Points on a hilly landscape, in no order, each with its height.
From any point a ball rolls to the lowest of the 4 points nearest to it. It stops when none of these is lower. Distance is the straight distance between rows; heights are no part of it.
q_756: [ 87 133 131 147  97 124 111 128 142 109]  height 8.5
q_475: [216 127 134 157 177 108 143 101  70 117]  height 61.3
q_305: [110 112  95 127 159 139 131 163 129 194]  height 16.1
q_595: [195 154 191  91 141 103 155 112 147  82]  height 87.0
q_389: [ 85 127 107 139  80 189 125 127 153  68]  height 3.1
q_965: [142 125 117 138 177 107 139 127 120 165]  height 26.3
q_275: [119 113 176 137  93 132 146 113 141  87]  height 1.6
q_67: [ 72 130  60 126  91 134  84 139 137 133]  height 11.7
q_974: [121 129 185 158 109 140 137 102 122 107]  height 24.8
q_434: [184  91 117 117 162 140 154 183  93 157]  height 31.9
q_499: [183  97 118  95 162 130 157 193 120 154]  height 34.7
q_639: [150 127 203 108 110 113 155 106 141  88]  height 61.0
q_692: [116 125  93 134 166 142 125 151 120 197]  height 19.0
q_474: [126 121 155 101 129  85 142 137 158 100]  height 17.2
q_614: [192 105 127  65 151 125 170 195 153 147]  height 35.5
q_84: [157 159 139 163 184 117 122  93  90 140]  height 36.8
q_437: [165 105 104 140 182 146 145 164  93 179]  height 27.0
q_237: [118 111 169 161  81 162 159  86 140  95]  height 31.1
q_468: [ 81 149  99 136 101 135  82 112 117 133]  height 14.9
q_353: [104 113 152 140  85 130 128 131 151  76]  height 5.7
q_978: [100 162 124 149 124 131  91 107 116 139]  height 17.9
q_878: [210 142 137  94 154  91 158 125 140 109]  height 50.5
q_696: [ 87 114 105 131  97 106 111 150 159 102]  height 5.4
q_301: [153 145 120 152 181 118 128 112 105 154]  height 30.5
q_699: [101 113 135 113 109  90 125 143 164 105]  height 7.8
q_540: [205 127 129  80 157 104 164 143 146 130]  height 1.5
q_61: [107 101 110 102 136 106 142 169 158 160]  height 11.6
q_11: [ 82 110  80 126  93 115 108 156 157 129]  height 7.1
q_95: [140 153 175 158 161 125 132  95 105 112]  height 45.6
q_232: [130 130 132 124 159  90 136 132 143 137]  height 28.6
q_100: [147 105 127  63 147 100 166 180 170 144]  height 18.5
q_350: [ 95 129 100 136 124 113 111 136 139 159]  height 11.4
q_170: [130 109 200 140  96 136 153 102 133  91]  height 29.6
q_755: [111 111 131 153  79 187 155  93 143  81]  height 17.6
q_892: [106 124 149 155  78 174 129 102 118  99]  height 13.5
q_920: [ 89 132  67 110 129 155  88 139 106 210]  height 31.8
q_344: [184 121 130  98 171  99 155 130 121 131]  height 38.4
q_210: [215 112 122 135 158 110 153 129  87 142]  height 44.0
q_155: [ 97 153  88 129 136 137  86 112 106 183]  height 22.6
q_423: [ 89 149 107 137  86 173  78  99 103 117]  height 11.5
q_391: [105 163 164 167 114 166 109  85  95 139]  height 21.0
q_450: [ 96 141 131 143  75 201 105  79  91 120]  height 15.0
q_19: [ 72 122  72 132  89 141 104 157 161  81]  height 8.6
q_6: [ 80 131  78 125 117 139  85 133 123 188]  height 19.8
q_654: [112 146 163 143 138 108 121 114 128 119]  height 35.7
q_487: [106 158 113 147 145 129  92  98  99 167]  height 20.3
q_645: [ 95 115  99 127 129  93 113 150 146 161]  height 9.7
q_89: [ 87 133 116 142  77 184 113 113 128  89]  height 7.0
q_914: [147 136 162 129 161  95 136 116 126 114]  height 38.3
q_324: [190 146 185 127 166 108 151 108 106  88]  height 65.3
q_805: [183 130 139  63 143  87 159 158 168 126]  height 41.9
q_925: [ 80 137  97 143  91 145  89 129 132 106]  height 12.1

Two balls start at each pair of points below. Name the first point that both come to, or write none.
q_468, q_450 | q_89
q_350, q_232 | q_696
q_67, q_474 | q_696

Where does a ball stop that starts at each point below?
q_434 | q_696
q_391 | q_389
q_6 | q_696
q_305 | q_696
